Points, in no order, along strands that fork, close into loops and pass close to each other.
Two points are linked if the straight distance between their rows is under 40.7. Some points are linked to none.
K748: [  1  15   5 -12  -9  -5   5  -6   3  -4   3  28  -7 -11   4   5   5  14
  -1  24 -15  -4  -4  10  19 -14]
K172: [  8   5  29  -6  15  17   3  -4  17  13  -9   6  12  -6  -1   6 -31 -28
  -4  19  -9 -13   0 -10 -16   8]
K869: [ -3   6   5   6  -5   2   3   2  -8   1   1  -6  -5  10  11  -3  -5  14
 -10 -11  14  -8  -2  -7   7   3]
K639: [  6   3   7  13   8 -11 -12   8 -12  -4  13  -2 -12   4   5  -7  17  13
  -6   0   0 -10 -15  15  19  -9]
K280: [  5  12   3 -14  -5   7   0   0  -9  -8 -19  10  13   2   8  -2  -2  -8
   0   1   1 -10  12  -3   7  13]
K430: [  6 -15   1 -14  11   1 -19 -12  -5 -17 -15  -4   8 -11 -14   1  -3 -26
  -8  -2  -3  -5   0  -8 -13  13]
K659: [  7 -11   3  10  15   6 -17   3 -13  -1  -1 -21   3   8 -12   5  -9  -5
   0  -8  19  -2   0 -13 -13   8]
K549: [  8   5  20  -4  12   3   1   0   1  -5  -2  -1   6 -23  -7   0 -13 -13
  -4  20 -12 -14  -2  -5 -15  -8]
K817: [ 19  -8  -3  19  12  -1 -25   4 -14   9   4 -25   5 -10 -12  -1  -4  -8
  -4 -10   2  -4 -13   4   5  -9]
K717: [  2  -3   2  -2  -9 -16 -12   1 -12   3  -7 -15 -30  11   6  16  13  19
   8 -24  14  27 -19  24   0   3]
K823: [ 10 -12  -6  -3  -5 -13  -3  23  -2  -2  10  -6  -4  -2  -9  -1   8  20
  16  -1  13  10   4   0  12   1]
K225: [ -2  -8  -1   4  -2 -13  -2  -4 -13 -10  17   6  -4 -18   1  -4  22   4
  10  -2 -18  10 -18  26  12 -11]
K877: [-21   9 -11  -9   2   8  29  -1   3   5   3  20  10  12  11  -2  -2  -3
   0  -4  -4  -5  13  -9 -16   6]
K314: [  3   7   4  -3 -20 -16  10  17  -1  11   1  -6  -9   2   4 -12  -7  17
  12  -4   0  12  15   5  15  -5]
K424: [ -5 -13  14  -4  14  20  11  -3  20   9 -16  33   6   1   7   9 -14 -33
  -2  20 -17  -8  18 -12 -14  17]
K501: [ -5   0  11  -4  10  17  -2 -11  -7   6 -12  -3  11   1  -1   1 -25 -26
 -16   0   6 -12   4 -14 -21   7]
K61: [  0  24   0 -12  -6   8   5   0  12   4 -17   2  16   1   3   1 -11   6
  -1  21  -2   6  10  -6  10  -8]
K216: [ -4  23  -1  -8  -7  -8   2  -7  -5  -2   0 -13  -6   9  -4  -2  -1  16
   4  -2   7  16   3  -2   0 -11]
K74: [  8  -7 -12   7   2  -3 -26   3 -22   2 -10 -20 -15   8  -2   5   7   9
  -2 -19  19   4  -5  10  12  13]
K809: [  3  17  -2  -7  13   8 -11  -9  -7 -16  -7   6   9   6  -1   6  -4   0
 -24   5   6 -19  -2  -2 -18   6]
K543: [ -4 -11  -7  27  -1 -16 -14   6  -5   2  29  -7   3  -9 -10  -4  28   4
  17 -15  -7  21 -15  28  22 -15]
K775: [ 10  13  -6  -5 -10  -1  -1   3  -4  10   7   5  -1  -6  -8  -4  -8  -3
  -3 -10   4  -4   2 -12  19   1]
K642: [ -2  -4  -1   2 -22 -19   0   2   3  -6   1 -10  -9  -5  -2  -7   4  17
  13  -6   0  21 -14  12  11 -11]
K497: [  0  -3  13 -12  23   9 -14 -16  10  -8 -15  27  -3  -9 -10  10 -10 -27
 -13  23 -21 -12   0 -14 -13  12]
K875: [ -9  15  -2  -1  -3  12  21   5  18  18  -2   8  32  20  15  -5 -16 -10
   2  13  -5   3  12 -10  10 -11]
K241: [ -3   4  -2 -13  -5 -17   6   1   1 -11  11   8  -6   4   2   1  19  25
   2  -6   5   5 -16   9   1  -2]
K553: [ -9   1   9  -7  -7   5   9 -16  12   4 -14  22 -19 -14   4  11  -6  -3
  13  22 -14   7   8  -6  20  -4]
K854: [ 11  14   2  -3  -2   6  -5  20 -18  14  -7  -7   4   9   2   1  -8   3
  -6  -4  10  -8  22  -1   3   6]
K410: [ -5 -23  -3  28  12 -10 -19   6 -16  -6  22  -8   2  -2  -3  -2  25  -3
  11 -17 -17   7 -17  28  11  -6]
K661: [  7  19  -8  -7  -6  -4  -8   5  -8  15  -5 -19  -9  19  -1   3   2  24
   1  -9  28  21  16   5  11   1]
K521: [  3   3  22   1   9   8   9   0  16   9  -7  -1  10  -9  -1  -1 -23 -13
   4  29  -9  -7   6 -11  -6 -10]
K949: [-14  21   8  -8 -16  -3  21   3  14   4   5  12  -2  12  13  -7 -12  13
   1  10  -7   4   4  -2  11 -15]
K133: [ -2  23   3  -5  12  19   9  -1  -3  15  -7   7  34  26  14  10 -26 -30
  -6  14  -3  -9  17   8  -7  -1]
K737: [ -2  20   6  -6  -2  -1  -1  -8  -6   3  -8  11 -14 -14   3   3  -1   4
  -3  19 -22  -6  -3  12  18 -17]
K815: [  1 -23  -7   2  14   5 -15  -1  -6 -14  -5  -3  -1   9  -8  -2   8  -7
 -17 -15  16 -11   0  -8 -22  22]
K305: [  0  16  20   2  13  29   1  -7   6   8 -12  13  22  20  12   7 -30 -38
  -8  14 -10 -10  15  -5  -2   3]
K818: [ -3   7   7   8   2   6   5  18   0  10   1 -19  13  12   4  -6 -19   6
  -4   5  13  -8  10 -15 -11  -9]
K883: [ -9 -26  -3  22  19  -7 -21   2 -18  -3  16  -3   2   5   5   9  37   4
  12 -20  -9   8 -15  30   4   8]
K409: [  9   1   2  18   1  -7 -11   9 -10   4   4 -30  -7  -6  -9 -10  -9  -1
   3  -2   3  -2  -1   0   6 -14]
K311: [ -5  -6   5  -3  11  10  10 -11  17  -5 -13  13   7  -3  -8   2  -3 -34
 -18   5  -6 -16  14 -11 -44  20]
K296: [ -4  -6   1  -5  10   7   0  -4   1  -7 -12   8  10   8  -6  -3  -2 -22
 -30  -1   6 -21  11 -11 -42  19]
K220: [ 19 -21   0  12  12  -8  -8   9   3  -4  12 -12  19 -24 -10  -6   6 -11
   3   1  -2  -2 -21   5 -11  -6]
K664: [ -3 -18  -7  -1   1   4   0   2  -5 -14  -8   5  -1  -1   1  -5   6  -4
 -10  -9   4 -11   1  -5 -17  15]
K274: [  7  -4  -2   1 -18 -15  -1  11 -14  11  -3 -13 -28   7   2   5   4  18
  12 -24   9  20  -4  20   7   3]
K968: [  4 -11  10  -1  -4   7  -4  -8   0  -3 -14  15  -8 -20  -2  -3  -8 -19
   7  13 -16  -6   6 -10  13   6]
K555: [ 12  -3  -6   8   4  -1  -9  -1  -2 -12  -8  -6  10  -5   2  -8  24   8
  -4  -2  12  -3 -16   5  13   4]
K584: [ -7   7   3 -14  11  13  -4 -21   4  -2 -11  22  -1 -11  -6  11  -9 -13
 -12  17 -15 -16   0 -14  -6   7]
K758: [  2 -22  -6  21  19  -3 -19   0  -3 -22  13 -13   4   6  -4   1  28  -7
   4 -11   1  -1 -12  10 -11   6]
K174: [ -6  -8  -4   7 -15 -10  11   4  13 -10  -4 -12  -5  -1  11 -10  -4  15
   6  -3   5   7  -7  -1   2  -7]
K718: [ -4 -18 -12   0  -7  10  15 -11  13  -2  -9   3  11 -18  -2   0  -5 -10
   2   2  -3  -3  -1 -12 -15   5]
K130: [ -5  13  11  -1   7  14  13  -2  26   9   5  31  12   7   5  20 -21 -10
   3  28 -22  -7  15 -14  11  -7]
K923: [-12   0   0 -10   4  -7  -5 -14 -11 -17  -3  14 -15   1   3  -4  17   4
 -14 -13  -5  -8 -20   4   0   5]
K52: [ 19 -11   1  -2  -4  -9  -4  14 -10  -5   9   1   3 -19  -7  -8   4  -4
  11   2  -6  -8   1   2   8  -1]
K569: [  0  35  -2  -5 -13 -11  -2  -6   3   5   3  -7 -11   3  -3  -9 -10  14
   1   7  -5  11  11   4  11 -19]
K871: [ -3  -3 -14   3  11  -2   1  -8   4 -13  12 -12   7   3 -13   5  14  12
  -6  -4  10  -1  -9 -11 -20   2]
K217: [ -3 -19 -10   0  -5   0  19   6  13   3   8   1  13 -13  -1  -6  -8  -2
   1  -4  -5  -8   3 -21 -14   2]
K924: [  8  23   2  -6 -10   0  -2  13 -20  10 -11  -6 -12   8   5  -2  -4   9
   2  -7   8   3  23   9   6   3]
K853: [ 14  14  -4   7   5 -15 -15   6   3   0  17 -15 -11  12 -12  -5  14  22
   7  -1   9  18  -2  10  21 -11]
K67: [-10  -3 -10  -1   6  -6  -3  -5   3  -9  10 -16  -2   9  -6   1  17  27
   2   4  14   8  -8  -2 -13  -7]
K593: [-19  17   7  -7   2  15  19  -9  12  17   0  24   3   8  15  14 -16  -5
   5  22 -19  -4  13  -6   9  -9]
K652: [ -6   3  13   1   8  21  13  -6   3  11 -11  11  14  15   8  -4 -21 -39
   1   7  -2  -1  18 -11  -6   8]
K628: [ 1 20 -3 -8 -9 -3  1 23  2 12 -1 -9  6 29  5  0  0 19  4 -1 18 13 21  2
 14  0]
K792: [  4  14   5 -13 -25 -26   5   7  14  13   1   4  -7  -1  -1 -14   4  25
  -5   8   3  16 -10  12  22 -16]
K358: [ 12  -7  10  -5  10   2 -11  -8   2  -6  -9  15   0 -25  -5  -1   4 -18
   0  24 -18 -10  -5  -3  10   4]
K125: [-10  -7  -7  -3  15  -2 -19 -13 -12 -14  -3   8 -10   4  -7  -9  11 -13
 -18  -8  -8 -16 -15  -3  -2   9]
K396: [ -1 -19   0   7  -4   1  14  17  15 -16   1 -12  10   3   6  -8   1  13
   5  -5  12  -2  10  -8 -16   8]
K264: [ -3   1  13  -3  23  20  22 -10  29  19  -6  33  18   8   2  21 -11 -36
  -4  21 -15  -6  13  -5 -23  18]
K208: [  2  -9   4   5  -1  -2  10   2  25  -3  15  -1  10 -20  -9  -9  -8  -2
  -4  21 -10  -4  -7 -14  -7 -14]
K850: [  8  39  -3 -11 -14   2   0  -3  -2   6  -6  12  -4  12   9  10 -12  11
 -11   0   0  -3   9   8  17  -6]
K614: [ 13  16  -8   2 -13  -3  -8  -2  -8  14  -3  -7 -17  -6  -4  -5   0   6
  -8 -15   8   6   2   2  22  -3]
K705: [  0 -19 -16   0   0  -4  -3  13 -16   0   0 -14  -3   2  -3  13   5  13
  12 -12   8   5   0   1 -10  11]
K439: [  1 -13  -7   1  -6   4 -16   1 -22 -11 -19 -13  -3   4  -1  -2  -7 -11
   3 -21  14   2   6  -3  -1  18]
K670: [ -9  29   2 -10 -15   1  20   7   9  19   5  20   6  15  17   1 -20   8
   3   9 -12   4  13   3  18  -9]
K277: [  4 -11   2   4   7   1  -6  -8   3 -17  -2   7  -2 -28   0  -4   8  -9
   5  24 -18 -10 -10   9   4  -8]
K38: [  4 -14  -5  11  -4 -21  -8  10  -3   4  15  -8  -5   1  -3  -1  29  19
  11  -7   1  20 -13  25  17  -8]
K292: [ -7 -14 -10   9  -3  -5  12  -9  13 -15  12   4   7 -21   1 -13  15   7
  -1   6  -9  -1 -18   6   4 -10]
K62: [ -5  10   6  -8  -5  11  14 -13  18 -19 -13  26  -2   6  12   1   1  -6
   4  14 -10  -4  15  -4  -5   8]
K213: [  4  -3   2  11  10  -3 -19 -10 -12 -11  16  -5   1 -12  -9  -4  10 -17
  -1  -3 -12  -6 -15   4  11  -9]
K651: [ -8 -14  -7  11   5  -6 -25 -11 -19 -16   3  -7 -17   3  -5  -4  13 -11
  -3 -21  -5   1 -19  15   8   6]
K89: [ -9 -13  -9   6   4 -10   3  -6  -5 -11  15   6 -12   0   6  -4  15   9
  -8 -14  -2 -14 -23   2  -6   4]
K179: [  1  -8   2   2 -16 -36  -4  15   2   0  11  -7  -6  -2  -4 -14  15  28
  13  -1   3  25 -11  25  15 -12]
K426: [ 12   5  -3  13   0 -20 -16   7 -15  15   3 -20 -29   4  -4  -3  25  17
   5 -17   1  23  -4  36  15  -4]
K347: [  0   1   4   0 -13  -7   8   2  26  -5  10   7   7 -11  -3  -7  -7   6
   4  22  -6  -1   0 -11  10 -15]
K936: [ -4  32   0 -10  -9  -5  13  20   2  13   7   6  13  25  10   3 -18   8
   0   6  -5   2  22   7   9 -10]
K139: [ -4  21   1  -8   8   0  -8  -6  -2 -13   3  13  -2  13   6   4   4  10
 -17   1   0 -19  -9   3  -3  -3]
K104: [  2 -11  -5  -5   4   1 -24  -6 -21  -8 -20  -7   4 -11  -8  -5   3 -16
  -7  -9   2  -2  -1  -1  -2  13]
K836: [  0  -7  -3   3   2  13  -1   9  -7   3   0  -8   4  22   8   1   1   5
   0 -12  28   0  15 -11  -6  18]
K636: [-15  11  -2 -11  -3   4  24   0   1  -5  -2   8  18  22  15   2   1   7
   0   0   5   3  17  -2 -21   3]
K638: [ 17 -25  -2  15   0 -11 -10  22  -2  -1  17 -16  -7   1  -7   2  11  12
  14  -7   6   2  -5   3   8  -1]
K484: [  3   0   5   0   7  12  -8  -3 -14   3  -5 -12   9   9  -4  -1 -18 -10
 -14  -7  19 -12   4 -16 -17   8]
K68: [  2  -8  24  -5  14  12   2 -11  11   8 -17  -1   8  -8  -6   2 -25 -34
 -15   9  -4 -10  -5 -12 -27  15]
K673: [  7  20  -4  -1  -7   0   5  19  -2  20   3  -7  14  12   0  -7 -14   1
   3  -1  15   5  25  -7  10   0]
K908: [  1  10   9  -9  19  24  19   2  25  10   1  27  32  14   5  15 -12 -30
  -3  21 -14  -6  15  -3 -13   8]
K325: [  5 -17   5  14  12  -6  -9  -5   7 -24   9  -7   2  -8 -16  -2   8 -20
  -7  -2  -4 -11  -7  -2 -29   2]
K257: [ 13  -8  18   1  15  -1  -2  -1   5 -14   9  -2   9 -21 -14  -4  -3 -15
  -6  12 -13 -17  -7  -5 -27  -3]
K530: [  3  -7  15  -9   6  12   3  -6   4   2  -9  21   0  -7  -2   8 -16 -32
  12  14 -16   0  22 -16  11  10]
K454: [ -4  -6  -2   5  -8 -12   2   6  12   7   4 -11 -15  13   6   1  11  31
  -1 -10  20  14 -19   0   9  -5]
K473: [ -8   4  -5 -16  -8  -4  20  -3   3  -5   0  13  -5  -4   6  -2   6  16
  -1  -5   0   0  -7   0  -4   3]
K900: [ 14  -9  -5  14   9   4 -23  -4  -6  -3   4 -24   2  -5 -11   4  -1  -7
  -2 -15  14  -1 -10 -12  -1   1]
K970: [  1  11  -1   4   5  -2  -2  12   2   3  10 -18  10   5  -5  -4  -9  18
  -4   9  10  -5   2 -14  -6 -12]
K209: [  9   7   5  -1   7  11   1   2   8   1   8   9  12   1  -3   2 -14  -7
 -18   3  -2 -24  -1 -17 -10   1]
K654: [  9  -4   1 -15   0   9  -5  -3  -3 -10 -17   8  14  -7  -8   1  -7 -20
  -2   6  -2  -8  12 -11  -5  17]
K389: [ -2  21   0 -14  -3  15  10  -1  -4   4 -15  15  14  14  10   4 -10 -12
   6   5  -5  -2  24   1   8   6]
K134: [ -6 -13  -7  -9   4   3   8   7 -11  -1  -6   4   8   4   2   1  -2 -10
   1 -11   4 -12  14 -10 -21  15]
K332: [-12   2  -7   0 -20   2   6   0  -6  10 -15 -11  -5   7  15  -4  -8  11
   5 -19  19  17   3   3  12  -4]
K350: [  3  11   1 -10 -15 -15   5  -1   4   5   7   9  -4 -11   1  -8   6  21
  -3   8  -7   5 -12  12  21 -17]
K852: [ -1  10   3  -5  -1  11  20  15   6  17   3  13  28  16  12  -1 -16 -10
  -3   3   3 -10  11 -13   0   3]
K571: [ -5   5  -6  -2  -2   1  -3   2  -2  15  -1 -19  -9  29   3  11   3  26
   3  -8  33  18   2  -2  -1   2]
K228: [ -3  -5  -7   2  14  -4  -9   5 -14  13  14  -9 -16  14  -3  11  25  28
   1  -8  14   6 -17  12   9  -1]
K548: [  9  14  -3   1 -12 -26  -7   9  -5  15  12  -6 -21  -9  -8 -13   9  20
  -3   1  -7  17   2  23  16 -15]
K101: [  9  -1  -9  12 -12  -7 -11  12   0   6   4 -23  -4  -9 -12  -6 -15   1
  10  -7   0  12   6  -3   7 -14]
K533: [ 11   4 -14   8   2  -5 -16   5 -19  17  -2 -19 -12  -5  -7  -2   8  11
  -5 -15  12   5  -1  11  12  -4]
K450: [ -4 -27  -8  14   1  -9 -17  10  -2  -1  -1 -25 -10   6   2   9  19  23
  18  -7   9  24 -20  28  -2  -2]
K77: [ -3   3  -7  -4  -1   2  -4 -19  -2   2   9  11 -12 -18 -11   2  -2 -12
   4   3 -13   1  -8  -9  13  -9]
K731: [ -1 -22  -8  19  21   2  -4   6   8  -5  19  -8 -13  13  -6   8  29  20
  -1   0  14  -6  -9   4 -15   7]
K508: [ -7   7   0  -9  -3   7  11 -17  12 -22  -8  28 -12  -3   6   4   7  -3
 -11  12 -15 -13   0  -1  -6   7]
K239: [  6  -6  -4   1 -17 -14   1  22  -7   8   4  -9 -18   6  -2   2   3  18
  16 -17  11   9   8   5  14   4]
K29: [  7 -17   1  15   6  -6  -1  -7  17  -2   8  -8  17 -29  -9  -7   1  -9
  -4  15 -10  -5 -18  -1  -6 -12]
K886: [ -9 -13  11   3   1  15  17  -7   2   3  -4   1   9  -2   0  -6 -21 -32
   8  -3  -9  -3  15 -16 -16   6]
K123: [  9  -2  -6   0  -7   4 -13   4 -18   1 -16  -9 -10   6   2   4   0   3
   2 -20  20   4   9   0  11  16]
K425: [  3 -11   0   8   4 -16  -3   2  -5 -15  17   2  -1  -4   1   0  36  13
  11 -12  -5  11 -21  28   9  -1]
K757: [  3  15   2  -2  -9  -2  -1  -3   0  14  -9  -5  -5 -16   1  -3  -6   5
  -7  23 -11  -4   2   5  11 -19]
K931: [  7  -4   1  -7   9  -1  -5   2 -10   4  -1 -14   8 -21 -13   0  -8  -8
   2  11  -8  -4  -6  -5 -10 -12]
K190: [ -4 -11  -2  -6  19  -1 -23  -3  -8 -14 -12  -2   3  10 -10  -1   3 -18
 -31  -5  13 -15   3  -7 -33  21]
K278: [ 11   0  -2  -4   2   0  -4  -5  -1 -22  -4   0   9  -9   1  -4  14   5
   1   3   1  -4  -5   7  -1   1]
K697: [-11  -5   0   3 -12   2  17   5  20 -12   0 -11   5   6  10 -12   3  17
   2   1   7   2   2  -6 -14  -3]
K515: [ -4 -13  -5  12  -6  -4  -3  -3   2  -7   5 -11 -11   7   5   1  15  18
   3 -19  17   9 -25   5   5  -1]
K237: [  9 -21   1   8   8   2  -3   3  12 -16  10  -8   6  -7  -8   2  -5 -16
   0 -11   3  -8  -1 -11 -32  11]
K212: [  4  -7   0  -5  10  12  13  14   4   3  -5   2  24   6   3   2  -2  -5
  -9   1  14 -16  15  -7 -25  19]
K769: [-16   0  -6 -11  -9   3  25  -6   4   5   0  18   2  -4  10  -5  -3   6
  -1   2  -7  -4   6  -8  -4   0]
K991: [ -3  -8  -9 -12   0  -1  11  13 -12   8   2  -5   7   1  -6   6   1   7
  11  -7   2  -3  15  -6  -9   7]
K285: [ -7  -5  -7  -1   0  13  12  12  -2   9  -4 -12  21  16   8  -2  -5   1
   7 -10  22   9  21 -12  -7   8]
K14: [  7  -3   3  -6 -20  -5   2  11  -7  -3  -1   9  -8 -20   3  -5  -6  -2
  16   2  -7   1   9   6  21  -1]
K268: [  1   5   6  -1   3  19  21  14  15   5  -4   8  31   7   9  -6 -10 -14
  -9   7   5 -13  13 -12 -18   5]
K153: [ -2  14   6  -5   9  17  12  -4  22   6   2  28  18   8   5  17 -16 -15
  -9  15 -19 -16  10 -14 -13   1]
K635: [ -3   6  17   7  -1   8  10   4  13   1   1  -7   9  -2   0  -6 -19  -7
  -1   9   2  -3   7 -17  -5  -8]
K858: [  6  17   8   4   0  -5  -7  -6 -11  -2   8  13 -15  -3   7  -6   7   0
  -7   3 -13 -10 -16  15  21 -12]
K763: [  4 -14  -3  14  -4 -12 -17   1  -9  -1  -4 -15 -19   9   8  16  21  16
  16 -23  10  29 -25  35   6   5]
K634: [ -9   4   2  -4 -11   6  19   9  19  23   2   8  20   1   2  -8 -21  -7
   9  18  -7   9  15 -12  13 -11]
K34: [ -5 -27 -17   3  -2  -1   0   7  -9 -10  -4  -4  -6  -1   5   2   0   8
   5 -20   9  -3  -9   0 -13  18]
K498: [ 11   6  -3  -3  -1  -4  -9  -4  -9   8  -8 -12   2 -26 -11  -7  -3  -3
   2  10 -10   3  -1   5  12 -14]
K234: [-10  -6  -2  -8 -25  -2  10  -4 -10  -6 -11   2 -11   3  13   1  -3   5
   7 -23   9   9  -3   1  -1   7]
K206: [ -8   9   0 -17 -20   0  17  -5 -10   3  -9  14  -9   8  13   3  -3  -3
   9 -18   1   5  12  -2  10   6]
K46: [  3 -18 -14  15  16   8  -4   4   7  -9   3  -4 -13  16   0   9  23  16
 -13  -8  17 -13  -9  -2 -14  17]
K379: [  2  33   1 -16  -6  -3  -3 -10  -3  -3  -6  10  -8   9   9   7   0  19
  -9   1   2  -8  -6  10   8  -9]
K309: [  1 -20 -14   5 -10   2  -9  -5  -7 -10  -6  -8  -2 -19  -6   2 -10 -13
   8 -10 -10   1  -7  -3  -6   1]
K183: [ -5   7   7 -10 -17   7  16 -12   9   1  -7  21 -11   2  14   4  -6  -5
  10   2  -7   7  10  -7  22   3]
K545: [ -9  -3   0  -4   2  -1   3 -19  -1 -19   1  24 -11 -13   1  -2   9  -6
 -10   5 -15 -13 -10   1  -1   3]
K388: [ -5   5   8  -9 -11  -8  10   7  12   3   5 -11 -16  33   4   5   8  30
   5 -10  26  19  -6  -2   4   3]
K650: [  0  -5  -7  10  -3  -6  -9 -13  -6  -3  15  -9  -8 -15 -10  -5   1  -5
  10  -5 -14   5 -16   0  11 -15]
K8: [  6  -6 -10   3 -13   0   3   0  -1  -1   8   4  -2  -8  -5  -1  -4  -1
   6 -16   6   2  -9 -14  13   5]
K267: [-15   3  -2  -1   3  12  21  -1  11  -5   1  18   4  14   9  -4  -8 -17
  -8  -4  -5 -20  15 -10 -22  10]
K696: [ -7 -15  -6   4   1  11  16 -13  18   0 -14   6   7 -15  -2  -1  -3 -17
  -9   5  -4  -9   6 -13 -35  12]
K69: [ -5 -12  -8   9  23   0 -11   0  -7   0  22  -8 -13  11  -3   9  32  18
  -4  -5   5  -1 -17  10  -4   5]
K300: [  1  10  -2  -7   4   9  -2 -16   3   8   2  15   3 -13 -13   9 -13 -10
  -4  11 -11  -4   3 -16   6  -4]
K308: [ -2  -8   5  -4   2 -12  -6  -4 -19   1  -4  -4 -27   9   5  14  25  17
  -1 -24  14  15 -23  19 -10   4]
K80: [ -8  -8   2   4  13  -5 -24 -14 -18 -20   6   1 -10  -3  -8 -13  13 -23
 -10  -8 -13 -10 -17   6   8   1]
K630: [  1   7   6 -16  -1 -14   0  -1 -15  -3   0   4 -20   7   6   6  18  20
  -3 -16   7   8 -18  13   0   3]
K622: [  0 -11  14  12   5  10   7  -1  14  -3   4  -8   6 -10  -5  -2 -20 -21
  -1  -3  -2  -5   3 -17 -21   3]
K525: [  1  11  -4  -3   8 -10  -9   0  -3  -4  12 -19  -8  16  -8   4  11  24
   4   1  11  14  -2   0   2  -9]
K64: [ -9 -12  -7   5  -4  11  11   2   2   4  -3 -14  18   7   3  -1 -15  -7
   9  -4   9  11   7 -15 -16   0]
K787: [ -3  -2 -11  10  13  -9 -15   7 -21  20  10 -15 -11  -1  -2   0  25  13
  -6 -15   1   5 -17  18  15  -3]
K983: [ -9   6 -15  -8   4   6   4 -14  -2  -7   2 -11   8  -5  -6  -1   1   5
  -6  -1   2   0  -2 -12 -15  -8]
K632: [-12   4   3  -6 -15  -6  16   7   1  10   3   5  -2  -1   9 -11 -12  11
   9   4  -5   2  10  -2   5 -12]
K128: [ -3  16   7  -5 -13   6  15   0  19  16   0  15   6  -2  -2  -1 -16  -7
  19  25 -11  11  26  -7  22 -10]
K146: [  3  13  -4   0 -11   1  -1  -3   4   6  -1 -17  -3 -11 -11  -4 -17  -7
  13   1  -5  15  16 -12   8 -13]
K159: [ -8  12   3  -8  12  18   6 -18  14   4 -13  18  14  -2  -1  15 -14 -17
 -12  19 -11 -12   9 -17 -20   5]
K760: [  3  12  10 -11  -2  12   7  -3   0  11  -7  22   6   4   0   2 -15 -27
   9   8 -16   1  27 -10  15   6]
K164: [ -3   2   1   4  -7 -18  -2  -7  -6   6  14   4  -6 -21  -3  -9  14   6
   4  11 -13  12 -14  23  23 -20]
K977: [ -4 -15  -7  17 -10  -7 -11  -2  -9 -13   4  -4 -20   2   9   1  10   2
   6 -26   5   3 -19  14   6   4]
K773: [  3   1   0   9 -18 -21  -3   1  -1  11  17  -4 -19 -20  -6 -13   6   9
   5  -3 -13  19 -12  30  23 -20]
K997: [-17  -5   4   3  -5  13  11 -14   0   3 -16  -6  -6 -10  13   0 -14  -6
   5   7  -8   2   7  -9  -2  -5]
K959: [  0 -15  -5   7  12  13  -8   8   1  -5  -1  -8 -10  23  -1   8   9  13
  -2 -10  27  -8   0 -12  -4  18]
K366: [ -6  14  -9  -1   5  10   2 -20   7 -10  -9  -2  14   1   1   1  -1   0
 -15  11   3  -9   1 -13 -19  -4]
K752: [  1  14   9  -6   0   4   3  -7  10   6 -13  13  -1 -15  -4  12 -12  -7
  14  29 -18   8  20  -4  19  -4]
K662: [ 14 -22  -6  13   4 -11 -11  18  -6  -9  16 -10  11 -15 -10  -3  11   1
  14   0   0  -3 -11   7   7  -8]
K246: [  8   3   3  -1  -6  -4  -2  -8   3 -17 -14   0   2 -16   9  -8   6   6
   5  14  -8  -6  -9   8  11  -7]
K966: [ 13  25   1   5  -1 -19 -10   5 -13  14   6 -11 -28   0  -4  -6  16  18
  -8  -8   2  14  -8  28  15  -9]

A piece is two or more points that can be reached from each other along the links. Count, over all rows, the pieces, the separate loops (a circle has one, a figure eight two, a Y none), the forks (points with three links) and the tips (points with one).
pieces | 6
loops | 3
forks | 22
tips | 28

A tip is a point with one link. Name the tips that can be reached along the links from each point below, in the order of the rows.
K787 | K555, K8, K64
K296 | K217, K332
K216 | K569, K853, K850

A fork is a point with three links, a tip a point with one. Leave the first point through the second and follow the links. Name the first fork or tip that comes.
K280 / K389 | K555
K409 / K817 | K521
K968 / K530 | K533
K80 / K651 | K924
